Each row is a point on a landscape with many valleys, with its height.
A ball rolls from a point to the lowest of its 2 nearest points, and stops where none of them is lower. Distance is the straight distance between rows; heights are no part of it.
J962: [102 106 129  92  86 131 136 162 181 101 136 161 116 131  83 167 138 137
 160 154 124  90 115 101 100 117 135 129 136 162 182 120 142 156 132 159
 201 181 119 111 133 158 127 120 112 134 105 111 122 155 149 112 154  51
 130  81 132 122 153 107  94 149 107 113]  height 1.72
J859: [101 131 117 186 101 108 143 116  86 183 167 181 132 101 163 140 163 113
 118 145 117 155 132  82 130 110 141 116 159 100 117 107 148 112 105 146
 154  82 122 120  85 120 121  64 170 147 133  91 118 117 167 119 141 168
 108 121  96 188  98 169 105 162 133 120]  height 6.89
J44: [105 103 106 167 131 152 128 121 133 148 159 140 144  79 191 101 195 137
 126 144 126 142  93  61 114 109 149 145 150  95 113  76 147 106 115 133
 136 129 152 131 104  78 141  62 126 195 110  90 120  77 174 134 118 198
 149 142 115 158  92 140 118 146 117 147]  height 6.67
J105: [138 227 120  79  80 197 122  95  88 148 178 142  90 134 111 176 137 100
  81 133 111 160 137 142 131 169  90 164 117 153 118 150 100 133 107 122
  91  84  76 174 171 123  64 128 132 111 121 145 162 113 108 117 189 102
  97 105 114 111 130 136 162  80 152 159]  height 3.22
J402: [141  77 160 178 187 114 128 138 151 136  89 143 167 146 137 165 158 164
 122 136 125 100 139 124  86  89 101 106 152  98 115 155 192 123 120 179
 109 165 106 107  81  85 174 133 157 178 178 109 153 159 149 142  87  89
  84 146 130 130 104 156  90 113 141 132]  height 7.37
J571: [103  98 101 160 151 142 115 122  98 133 131 137 142  70 107 134 174 168
  97 146 142 109 104  86  75 129  99 126 158 117  93 125 158 166 155 179
  95 151 112 112 114 111 171 114 134 146 168 131 155  79 136 174 118 160
  91 117 161 119  71 113 129 104  94 180]  height 6.40
J468: [142 131 127  70 106 123 134 174 127 104 111 118 139 152 100 184 103 177
 163  95 143 103 196 169 151 124 123 118 114 164 129 161 146 164 171 118
 117 115 100  93 167  96 103 183 132 125 107 122  99 171  94 135 158  76
 120 154 134 122 138  69 171 116 115 120]  height 5.81
J295: [150  79 127 141 158 126 161  98 184 122 129  70 127 178 159 117 135 110
 133 143 138 103 137 142 130 160  97 100 165 149 121 181 136 139 186 131
 114 161 111 126 100  87 151 126  96 128 107 139  95 147 120 123 157  80
 125 118 151 122 112 116 159  97 107 109]  height 5.51
J630: [140 100 159 108 126 143 153 116 153 128 122 178  90  97 124 140 127  99
 137 107 102 118  66 124 148  95 158 143 122  96 163  49 120 116  93 126
 196 113 169 136  84 136 115  65 128 136 136  85 120 158 149  89 144 126
 171 156 121 118 149 150  89 154 133  94]  height 7.21
J273: [125 133 130  73 102 164 147 121 141 126 133 113 119 176  81 203  87 140
 145  95 151 117 200 189 161 131  94 104 151 181 100 197 161 158 173 130
 111 138 128 101 162 106  77 138 149 113  81 105  94 152 124 134 189  85
 138 138 170 129 151 100 207 112 148 103]  height 5.56
J497: [129  80 162 109 146  99  93 147 129 119 105  83 108 139  81 123 114 113
  91 108 102 148 103 138  85  85 117 115 151 129 133 143  90 132 105 151
 158 136 149 113 110 145 173 110  89 116 156 130 143 128 132 133 113 122
 119 127 135 114 123 148 128 139 121 118]  height 3.61
J427: [128 164 120  81  97 194 143  62 100 151 188 134  95 139 101 144 162 100
 118 118 136 153 145 110 142 147 109 116 107 171 117 191  99 126 149 118
 106  96  66 146 169 151  73 124  91 107 102 117 173  84 127 133 161  89
 125 123  98 118 118 127 172 120 125 150]  height 2.41
J891: [106 150 144 114 140 108 152 145  83  73 136 132 158 109 117 132 112 117
 151 110 163  96  53 107 126 100 190 156 142 119 177  66 106 153  91 103
  94 125 134  93  98 137 166  96 134 152 124 138 121 157  86 142 115 146
 135 149 177  78 121  83 118 172 139 177]  height 3.03
J405: [135 142 168 117 136 141 137 125 119 109 101 151 170  66 191 132 118 106
 121 152 128 154  62 124 156 141 161 146  94  59 131  31 108 136  79  87
  91  89 142 156 106 130 101 127 151 151 166 145 129 148  87 153  97 177
 170 167 147  90 131  97  73 106 112 134]  height 6.49
J349: [122 150  97 112 102  86 138 127 175 107 143 154 128 131  80 130 137 128
 167 168  71  57 124 103 102 128 146 112  87 183 161 105 118 124 138 158
 178 161  90 135 135 182 106 174  81 132  78 132 152 169 116  81 177  62
 148  98 131 192 143  88  91 178 109 101]  height 2.54
J421: [170 121  97 136 136 125 127 142 118 125  84  72 123 160 135  72 107 124
 112 116 157 152 100 135 158 151 119 172 125 117 107  93  99 147 142  92
 103  97 199 146 133 140 153 162 154 102 145 174 105  54 123 149  71 164
 199 104 145 104 142 129 125  95 109 114]  height 5.63
J205: [122 104  96 152 126 142 153 119 125 124 140 109 121 158 121 124 127  98
  89 146 145  88 115 133 135 170 115 141 184 125 119 144 115 139 147 127
 102 145 125 140 115 101 153 140 120 137  96 141  92 116 112 140 185 123
 150  82 151  83  94 119 155  98 113 164]  height 5.75
J243: [ 93 112 177 112 171 143 120 150 136 149 130 120 162 137 157 212 104 153
 122 143 148 169 186 140 101 151 118  99 153 127  87 161 175 165 146 142
 102 148 159 108 123  92 129 109 148 116 155 137 142 131 113 155 103 127
 107 168 154 100 114 138 151 105 162 146]  height 7.10
J617: [147 185  86 131 102 120 106 166  34 126 142 104 122  79 156 134 104 135
 141 130 134 154 155 146 118 138 149 128 136 117 156 187 106 151 106 144
 133  90  87 116 132 150 135 149 170 112 127 153 150 121  81 119 124 123
  80 106 111 134  99 110 132  86 122 163]  height 3.67
J186: [108 155 144 105 133  90 115 154 108  96 102 135 141 108 154 126 116 135
 144  81 153 102  83 128 131 102 189 162 104 129 203  95 113 141  98  92
  86 106 124  81 117 112 118 121 124 153 163 182 124 147 113 150  85 162
 103 197 177  86 132  35 112 173 148 184]  height 3.74
J622: [143 108 182 182 119  94 111 232 136 131 177 118 116 114 117 180 113 137
 146  77 145 196 136  92  98  77 180  81 174 143 100 145 147 157 125 149
 128 142 160  96  88 191 100 112 117 133 137  92 134 124 103 136  86 132
  83 147 140 101 130 128 145 186 205 157]  height 3.18
J492: [122 163 122  98  77 160 141 127 141 119 112 201 138 131 115 211 102 119
 118 135 143  50 139 138 127 120 143 147 165 168 156 104 138 139 128 129
 129  99 112 108 160  74  71  99 134 132 122  98  94 147 134  72 172 112
 123 166 121  96 114  94 139 123 171 129]  height 4.46
J462: [120  69 182 155 185 141 176 144 162 135  97 127 163 125 115 213 123 153
 113 161 126 108 161 122  94 117 119  74 193 125  69 156 179 156 145 153
  85 160 123 110  92  83 162 109 157 152 194 107 132 155 110 168  90  82
  88 146 180 117 127 178 131 106 179 125]  height 7.25
J91: [ 55 141  88 127  99 174  94 113  81 143 150 146  81 117 131 113 136 140
 142 112 145 105 117 126 121 127 114 169 126 136 124 113 119 110 154 122
 148  86 151 121 186 129 150 104 123 140 115 125 129  67 203 166 162 179
 109 114 124 132 121  93 149 124 117 148]  height 4.32
J19: [165  85 103 120 138 179 160 107 172 153 108 148 118 138 138 100 151 109
 105 163  99 157 122 141 194 190  87 156 146 137 106 149 120  81 138 143
 146 117 172 187 141 115 132 162 172 140 119 134  83 104 139 120 128 166
 169  97  92 147 109 194 139 129  91 107]  height 4.66
J14: [131 123 156  99 162 100  77 148 152 140  70  96 152 150 151 129  90 137
  98 121 167 150 129 142 123 144 135 127  89 114 126 140 146 141 136  80
  99 120 165 108 123 107 137 138 111 123 152 162 120 130 103 124  46 130
 144 157 145  87 138 113 128  96 131 124]  height 4.86
J234: [ 92 139 170 136 147 125 108 141 114 171 131 128 164  88 214 155 115 135
 101 180 152 179 127 125  98 134 165  92 134 110 114 117 166 146  99 100
 112 114 146 116  96  98 109  75 169 140 137 139 154  99  93 131  83 145
 127 193 139  98  98 121 132  78 151 149]  height 6.90
J118: [157 101 163 142 124 100 115 198 126 144 193 124 142 112 119 130 129 136
 147 120 119 191 124  92  82  76 164 102 141 112 115 104 113 106 101 132
 184 132 123 129  82 180 125 116  86 124 138  72 147 133 118 115 106 124
 115 100 103 118 155 149 106 160 161 127]  height 3.81
J129: [102 188  71 132 113 163  98  83  69 149 140  67  44 167 117 103  96 120
 126 103 158 169 168 141 117 155 107 141 117 153  85 170 124 135 162 103
  85 117 147 144 171 171 136 185 161 102  93 186 124  68 114 158 153 154
 153 123 115 122 132 132 166  72 128 150]  height 3.37
J466: [109 124 153 148 174 124 117 127 118 115  91 161 165  67 211 122 130 128
 101 164 136 158  82 129 139 120 160 137 129  74 145  64 167 107  74  85
  94 113 135 151  91 102 123  89 151 151 149 118 140 113  94 137  84 173
 138 220 124  82  95 117  84  97 129 157]  height 6.70
J289: [143  80  97 119 139 125  91 133 150 133 115  94 121 162  91 100 143 129
 123 115 120 143 146 127 103 101 103 116 144 137  88 181 122 104 138 162
 152 177 152 126 136 133 167 126  98 116 158 137 139  96 198 135 114 119
 125  85 108 129 140 157 125 133 112 107]  height 4.08
J292: [158 138 153 162 136  81 163 107 109 145 106 126 103 151 128 112 120  70
  97 148 102 116 158 159 142 131 104  97 153  86 120 157 110 139 112 151
 143 109  91 151 109 123 128 131 117 113 143 119 117 165 103 115 165 108
  88 143 149 130 114 196 146 111 142 111]  height 4.57
J627: [147 134 154 144 122 137 166  92 189 131 115 188 141 145 110 120 165 107
 120 166  82  81  98 160 176 130 113 152 124 121 155 103 156 115 124 137
 163 148 161 164 122 115 102 108 160 118 119 120  96 162 168 105 153 115
 144  94  99 151 159 210  83 149 112  89]  height 3.96
J249: [123 125 149 152 121 121 105 177 140 161 118 192 212 139 142 143 166 160
 131 152 115 155 154  69  84 108 123 116 114 125 100 133 161  96 120 164
 126 177 115 151 122 150 121  98 144 138 162  83 148 146 168 122  58 106
 102  62  94 186 113 140 126 182 158 141]  height 7.67
J939: [128  67 144 160 138 108 159 148 151 110 101 121 144 167 135 143 111 134
 145 129 151 144 138 144 135 121 113 101 149  70 154 139 118  96  86 140
 147 174 108 130 105 128 140 145 127 133 143 114 107 184 120 104 122  55
 135 117 120  98 165 154 101 115 110 115]  height 3.01
J297: [109  92  87 123  93 160 112  99 177 179 105 137 123 173  97 111 161 156
 137 133 133 142 152 126 117 135  96 128 111 128  76 161 151  65 185 147
 157 165 199 132 156 162 152 109 143 123 136 163 113  89 225 139 120 145
 152  80 100 166 114 150 141 136 122  97]  height 4.51
J725: [133 163 110 103 112 124 129 123  91 158 121  93  93 164  78 119  95 120
 128 112 140 126 159 143 116 140 140 146 124 150  86 132 112 153 152 127
 139 119 167 106 179 142 142 133 140  98 132 159  93 111 140 137 138 167
 136 133 103 104 128 125 173 121 161 133]  height 4.15
J357: [149 155 107 139 140 130  97 122 135 133 138  96 153 130 130  66 129 119
 127 133 111 125  95 130 115 167 131 134  76 134 152 108 125  91 150  74
 122 143 102 189 135 168 139 190  79 136  81 126 180 105  85 134 113 121
 160  80  89 123 116 117  67 106  46 119]  height 3.23
J472: [148 178 120 140 118  72 139 137 162 126 125 186 150 135 100 140 120 160
 137 171  79  66 150 137 145 118 174  94  88 167 173 102 109 124 109 156
 168 144  74 106 127 140  56 172 103 135  79  90 115 205 111  52 175  72
 119 148 156 205 129 119  96 163 131  98]  height 3.15
J304: [157 123 152 152 161  69 164 181 161 109  84 124 159 133 166 173  96 173
 149 128 130  91 185 145 136 111 134  56 157 140 168 143 139 156 159 113
 121 141  80  94 107  87 116 178  82 157 159  87 140 185  88 118 145  43
  82 178 158 132 164  79 147 122 152  98]  height 3.77
J841: [141 105 103 138 132 130 139 133  95 118 100  87 142 160 119 130  86 117
 131  93 167 147  69 127 162 156 134 176 110  46 127 102 126 120  87 102
 108 123 141 132 133 177 139 164 168 125 191 154 111 125 118 176  80 135
 164  82 124 101 143 133  89  98 100 105]  height 5.96
J667: [107 110 149 117  98 114 119 149 161 141 134 158  79 127  78 193 124 134
 145 138 117  97 134 120 105  96 146 132 148 160 137 136 140 204 137 162
 159 137 152  80 134 143 135  90 133 117 125 117 113 146 180 124 114 110
 119 109 126 131 147 123 120 163 174 117]  height 2.50
J101: [127 124 102 139 175 142 113 133 105 111 136 117 122  67 175  62 153 128
 133 137 124 114  56 100 130 115 147 194 134  72 119  57 107 115 125 136
 114 124 160 145  90  91 176  85 154 185 127 111 137  83 141 162 121 201
 147 145 152 110  93 130 116 118 113 152]  height 6.41
J228: [150  99 150 130 147 151 152 141 110 130 116 123 153 109 179 103 102 122
 151 132 106 128  50 114 146 127 145 185  91  47 154  63 132 108 104  86
 132 126 157 171 121 162 115 156 158 131 193 133 149 141 136 152 108 195
 154 105 100 126 147 143  66 124  84 124]  height 6.22
J760: [ 91  97 112 146 120 164 122  94 109 133 154 159 106 118  80 173 148 170
  71 171 111  95 141  78  88 108  85 128 150 135  72 130 167 145 147 194
  83 106 118 137 123  96 148  68 194 152 176 154 162 107 139 170 145 177
  97 119 143 134  67 145 159 117 131 145]  height 6.68
J414: [ 90 137 124 100 126 168 153 110 132 154 153 118 120 180 157 172 112 134
 134  99 188 145 184 141 133 163  96  91 142 154  51 195 164 117 174 138
  97 176 153  97 149 147 101 143 163 113 103 121 102 110 109 164 153  95
 143 129 144 138 113 115 189  90 149 148]  height 5.25
J103: [ 60 114  99 146 100 182  89 107  87  98 133 109  65 122  98 149 143 145
 131 117 191 111 127 142 102 139  87 145 106 155 104 190 126 124 173 123
 112 157 126 129 191 151 136 120 110 113 123 135 144  54 191 173 184 142
 106 127 143 112 114  70 149 125  97 179]  height 4.87
J156: [176 140 110 126  93 138 153  88 176 143 136 130 144 189 102  99 166  92
 144 153 129  90 102 138 156 172 124 156  92 144 146 159 128 127 164 129
 115 153 102 149 151 154 103 150 117 125 119 133 111 139 157 153 123  94
 175  65 104 138 142 145 127 145 117 137]  height 4.33
J719: [122  97  75 149 148 151 106 105 138 122 133 117 121  88 149 106 176 150
  94 183 122 115 107 112 128 130  88 178 148 113 118 127 136 122 167 153
  80 132 144 162  97  68 171 104 161 191 130 124 119  84 126 161 136 171
 106 137 142 107  74 106 128  74 116 173]  height 6.09
J887: [135 100 191 131 133 118 153 162 170 118 132 122 151 154 159 170 137 157
 150 138 138 144 160 128 120 140 108  79 116 108 140 165 136 137 103 130
 114 147  75 142 104  92 112 158  90 147 132  87 128 177 114 105 139  21
  94 132 140 133 159 144 137 108 140 122]  height 3.38
J359: [182 122 191 143 176  79 148 169 154 116 130 125 163 130 157 155 120 136
 143 129 107  82 147 129  99 100 185  62 126 146 149 118 154 160 154 107
 142 152  89  97  85 112 118 141  84 140 148 109 150 200  88 118 109  95
  92 209 149 130 129  95 135 156 185 128]  height 4.16
J856: [169 136 123  79  99 168 179 123 194 118 118 170 130 115 107  62 171  80
 137 112  83 155 133 142 195 180  80 115 138 148 117 102 129 107 114 108
 184 119 154 209 153 127 135 165 116 108  92 119  94 106 122 129 139 166
 199  90  77 154 153 199 105 140  88  71]  height 5.08
J881: [142 161 124 151 119  84 141 130  74 130  99 105 115 112 175 128 107 122
 129 128 151 119 148 149 143 108 128 102 144  96 144 149 110 152 101 128
 124  96  86 111 119  99 142 124 134 129 147 127 130 157  85 125 161 112
  66 159 136 121 117 111 139 109 128 142]  height 4.20
J530: [148 139 149  90 100 123 146 109 182 115 109 165 130 101  92 109 152  90
 118 156  85  77 105 151 191 185 145 124  83 111 115  41 131 126 107 122
 150  90 118 152 145  91  86 147 104 107 118 130 102 156 117 103 142 147
 166 165  99 110 141 137 135 137 148  84]  height 5.10
J282: [152 165 119  77 120 130 130 109 174 127 138 141 150 155 111  87 179  96
 106 166  80  90 118 148 162 197 134 118  69 149 121 114 137 126 137 120
 127 131  80 139 169 123  78 176  85 112  75 128 116 161 111 126 144 107
 152 105 102 170 136 146 121 164 128 114]  height 4.72
J370: [107 113  97 142 132 100 119  86 114 113  69 100  84 157 135  93 113 110
 126  99 153  94  93 133 162 129 112 175 143  88 192  86  94 125 133 111
 121  93 156  96 112  66 186  96 114 141 131 164 105 118 156 146 147 120
 133 120 165 103 154 117 136 117 129 111]  height 3.17
J968: [181 115 113 217 155  91 119 118 169 139  80 106 168 188 127  64 142 115
 120 116 130 145 142 168 151 107  92 142  96 101 132 182 151  85 136 126
 125 176 112 110 109 110 142 152 131 125 127 143 119 163 144 101 107 122
 104 114 113 156 149 188 121 100 140  84]  height 5.07
J185: [162  90 110 122 132 151 106 136 203 136 140 115 165 146 130 113 177 110
 120 164 126 143 101 129 129 152  95 160  88 137 149 163 152 128 143  99
  91 180 134 175 131 180 121 162 113 150 100 130 165 103 137 150  82 128
 161  81  81 107 135 125  96 100  96 131]  height 3.88
J751: [ 92 100 115 124 115 163 121 101 147 160 130 131 143 196 160 133 122 149
 134 137 181 120 159 107 127 171 105 119 133 125  69 144 169  83 179 119
 103 141 176 107 149 139 119 129 183 136 129 149 105 102 154 150 113 141
 155 111 116 149 105 134 157 105 138 136]  height 4.92
J535: [173 146 218 180 137  91 141 170 147 148  89 182 171  83 140 175 116 143
 138 129 104 123 176 132 111 111 185  70 117 164 141 136 139 159 132 150
 131 148  83 118 133 139  97 139 146 137 172  67 122 176 116 102  90  92
  91 175 140 125 164 148 149 167 208 125]  height 3.87
J224: [159 123 100  95 134 166 165 116 186 124 131 166  86  79 130  40 176  96
 122 109  33 119 113 161 164 157  98 154  94 175 133  68 102  70 130 105
 212 131 135 176 150 123 104 159  63 112  90 101 144 101 131  98 142 204
 173 131  87 169 145 167  87 138  94  64]  height 5.34
J603: [160 147 162 111 152  63  87 147 133 111  72  94 156 137 135 114 104 126
 112 120 111 131  94 142 137 114 169 126  39  87 159  89 126 134 102  98
 103 119 111 106 119 114 112 140 107 115 168 154 127 173  77 141  71 141
 123 180 138  95 138  65  96 165 128 128]  height 4.38
J95: [135 169 105 129 137 128 134 137  42 146 158 123 130  70 152 147  99 105
 106 129 118 163 132 145 103 136 149 158 161  85 119 158 104 128  68 155
 123 105 108 167 108 173 135 127 155 115 162 131 158 111 103 154 123 149
 105  88 106 119 124 158  92  93 113 128]  height 3.04
J552: [138 144 112 125 128 139 129 125  84 147 141 130 121  81 178  93 142  97
 112 139 119 157 114 138  93 159 128 151 129 133 131 122 120  96 109 120
 131 107 114 191 111 161 132 146 126 129 131 111 179  89 109 145 116 145
 130  94  87 129 100 146  85  98  76 146]  height 2.26
J634: [168 122 138  92 139  98 127 108 174 138 152 134 121  99  85  57 174 108
 125 111  59 125 127 157 133 125 132 125  94 141 148  62 119  93  96 119
 203 131 144 147 135 146 106 161  66  82 109  82 138 137 153 113 110 168
 164 123  85 167 161 173  83 153 117  74]  height 5.00
J787: [110 104 135 133 158 102 118 126 105  86 149  64 113  98  92  96 101 102
 135 111 106 105  75 111  71  90 141 143 169 147 157 114  68 140 118 138
 124 141 163 123  95 172 213 121  81 112 118 151 152 133 112 141 129 136
 146 111 160 110  97  97 117 157  95 128]  height 2.97
J588: [106  67 131 124 136 118 149 118 144  92  89 135 118 168 121 148  90 127
 136 106 170 113 119 134 173 122 137 117 160  78 163 122 106 124 120 130
 128  98 144 106 127 110 149 119 114 127 152 145  85 153 119 122 110  60
 119 138 152  85 152 103 119 108 109 105]  height 2.56
J906: [155  60 102 179 171 116 138  80 181 167 130  99 159 177 149  93 151 121
 122 133 151 138 137 134 153 131  68 133 115 129 120 215 161  82 170 115
  83 146 101 114  97  90 136 128 147 164 111 131  97 144 140 104 113  94
 113 123 118 145 125 166 156  84 107 106]  height 5.29
J826: [143 135 155 144 126 104 123 157 119 138 200 119 125 112 124 105 137 129
 143  95  89 197 145 108 106  93 179  85 122 147 129 102  82  65 105 131
 194 144 100 141  89 205 103 155  56  88 109  85 175 147 129  89 140 143
 127 112 100 165 166 165  84 191 129 100]  height 4.22
J397: [169 130 153 163 145  63 135 122 153 139  60 108 140 139 117  80 127 101
 124 107  94 140 185 164 164  81 111  88 118  86 137 160 123  99 114 136
 172 157 112 126  99 135 138 144 111  74 122 129  97 173 141  80 134  93
 105 134 132 167 156 202 143 118 142  85]  height 4.85
J897: [137 121 169 130 145 125 136 124 138 102 172 133 153  92  75  98 155 143
 117  92  70 142 120 129 133  81 152  87  79 126 151  64 133  98  89 114
 239 155 113 150  87 181  92 132  87  85  99  82 167 170 134  68 158 164
 142 150  87 182 160 201  69 184 108  77]  height 4.63
J252: [ 77 201  93  98 108 156  90 143  33  48 154 108 111  95 162 140 102 161
 170 102 179 147 157 150 158 128  95 171 107 153 151 141  93 160 116 103
  81 102 114  97 178  99 179 147 181 134  85 179 122  91 103 144 155 152
 105 142 153  95 131  81 175  82  77 180]  height 5.76
J147: [133 107 136 163 120 127 177 139 115 164 143 177 142 125 182 117 132 100
 147 124 127 140 116 110 146 105 184 152 115  86 141  79 145  86  99 138
 184 106 137 128  85 130  99  92 144 130 150  84 108 140 163 113 132 169
 132 127 109 175 145 150  91 171 126 125]  height 7.05
J916: [130 172 161 155 105 109 160 104 196 131 103 192 140 128 115 133 165 101
 124 164 105  73 130 144 165 115 153 107 106 134 170  89 126 130 115 145
 182 159 110 131 111 117  93 112 135 118 115  93 115 179 167  50 165  83
 140 129 154 193 149 176  91 155 142  90]  height 3.62
J104: [133 155 180 113 104 112 133 141 173 156 126 163 151 138  89 180 109 147
 146 130 111 118 166 131 124 125 157  89 118 181 152 129 164 160 155 147
 124 138 139 121 170 114  84 111 159 107 148  82 118 169 177 117  81  91
 101 128 143 144 148 141 159 166 211 107]  height 3.24
J30: [ 95 123  72  93 100 179 151  83  96 124 169 110  76 156 107 104 137 114
 160  93 167 159 156 102 146 150 100 101 131 161 126 204  87 123 138 125
 113  94  79 140 178 126 104 129  94 109  80 153 147  93 115 118 202  84
 144 112 103 115 148  62 167 128  94 129]  height 1.25
J145: [115 158 121 138 145 104  76 149  70 128 185  87 104  93 127  99  92 111
 119  61 147 157 100 101  71 116 175 136 147 180 107 147 107 139 142 125
 123 113 150 109 126 183 157 129  85 105 144 152 165  59 139 149 106 183
 117 125 137 115  83 111 137 164 132 172]  height 0.25
J675: [173  64 106 139 130 138 170  79 201 129 103 177 139 154 124 133 162 118
 111 173 100 111 110 128 187 143  87 203 156 150 122 139 161  75 159 153
 122 147 152 172  98 102 120 127 195 168 145 138  93 158 143 136 119 149
 156  98  91 175 140 172 125 135 107 116]  height 4.31
J406: [101 150 138  75  87 163 145 110 166 125 116 202 126 136 143 174 136 116
 119 154 122  85 134 134 164 194 148 109 115 138 135  83 126 124 140 112
 155  86 133 130 172  63  74  86 138 128 129 125  97 144 130  92 146 129
 154 179 125 104 134 101 144 141 182 112]  height 4.82
J813: [146 150 134 147 126  77  96 205  81 123 201  94 136 106 129 132  95 146
 147  86 155 159 118  80  85  86 160 111 167 158 121 157 103 161 145 125
 120 127 136  65 108 169 147 136  94 134 112 115 135 131 105 138 115 148
 106 143 146 145  99  98 144 202 147 186]  height 2.18
J917: [ 79 175  89 135 138 173 110 115  69  56 171 109  91 102 111 138 112 163
 136 102 165  94 113 120 120 138  90 174 131 165 127 172 109 171 144 114
  69 136  92 110 189  94 151 120  99 133  88 150 153  96 147 131 190 143
 102 134 175 102 134  72 174 109  95 195]  height 5.36
J698: [ 99 170 122  64 106 144  72 125  57  81 110  88 107 132  93 121  69 168
 163 101 155 177 138 138 145 125 100 147  88 146 120 140 106 174 121  89
  71  63 146 100 199 124 141 164 152  89 106 207 127  97  70 132 119 156
 135 159 174 107 144  60 154 122  94 141]  height 5.30
J825: [106 191  87 135 101 151 121  89  58 129 161  91  66 158 143 132 107 123
 138 117 142 130 168 131 126 140  96 135 182 143  99 191  90 124 154 128
 114  94 104 132 174 149 139 148 136 105  78 165 138  79  92 116 208 113
 126 105 121 156 125  98 193 108 113 160]  height 2.48
J518: [ 94 179 132  42 102 112  97 118  98 154 124  67  71 141  71  97  89 159
 146 113 124 180 173 151 119 130 112 112 128 154 101 136 112 171 129 111
 124  85 160  84 188 142 121 148 131  88 107 188 121 101  92 121 134 154
 169 162 109 103 150  87 175 130 155 131]  height 4.71
J134: [102 100 124 133 158 106 141 113  96  61 159  87 135  98 130 114 118 132
 167 102 151  97  54  92  84  81 157 126 161 107 177  92 108 141  92 145
 144 168 139  82  75 169 208  98 146 147 115 156 140 156 101 139 115 130
 126 128 197 114  91 107 107 177 122 151]  height 2.17
J420: [108 105  93 136 158 121  75 128  81 148 136  58 113  74 144  70 110 136
 118 125 125 177 133 123  73 116 127 138 145 140  86 147  88 112 127 118
 108 117 163 138 113 150 181 110 103 112 124 141 134  44 143 149  88 193
 149 107 129 129 101 138 150 134 113 151]  height 2.22
J424: [120 129 121 114 156 127  57 127 126 129  96  71 122 158 135  88 101 144
  91 120 146 193 149 150 123 132 129 128  98 124  74 128 134 148 120  87
  78 124 214 125 153 154 146 129 140 119 117 188 125  88 125 146  54 138
 147 136 142 111 125 126 131  68 117 114]  height 5.22
J947: [102 105 148 185 136 109 153 151 125 138 116 221 201 131 143 170 148 181
 127 164 141 109 149  63  89  82 130  90 167 123 131 136 207 132 122 166
  96 155 109 127  99  92 103 100 168 160 161  89 166 157 168 141  52  86
  96 123 105 173 117 134  90 151 180 134]  height 7.52
J982: [ 78 115  66 143 111 148 100 100  91 116 115 117  45 154 111 114 130 132
 134  89 163  99 117 143 153 124  92 182  95  81 149  98  84 135 135 131
 120  76 138 126 176 118 156 102 146 160 151 143 110  81 189 164 163 146
 124 108 143 118 150 105 136 100 112 119]  height 3.76
J364: [141 195 135  84  69 170 129 131  84 129 130 164 121  93 119 181  93 116
 116 154 114 128 142 148 131 148 139 131 152 146 131 118  96 148  77 145
 143  77  97 137 153 110  80 105 134  94 106 125 133 152  86  56 195 126
  81 131 110 113 127 108 166 115 164 130]  height 3.93

For each start below, name the point where the ball stops.
J19: J962
J917: J588
J252: J30
J406: J30
J947: J134
J630: J962
J205: J552
J634: J145
J530: J552
J228: J134
J414: J134
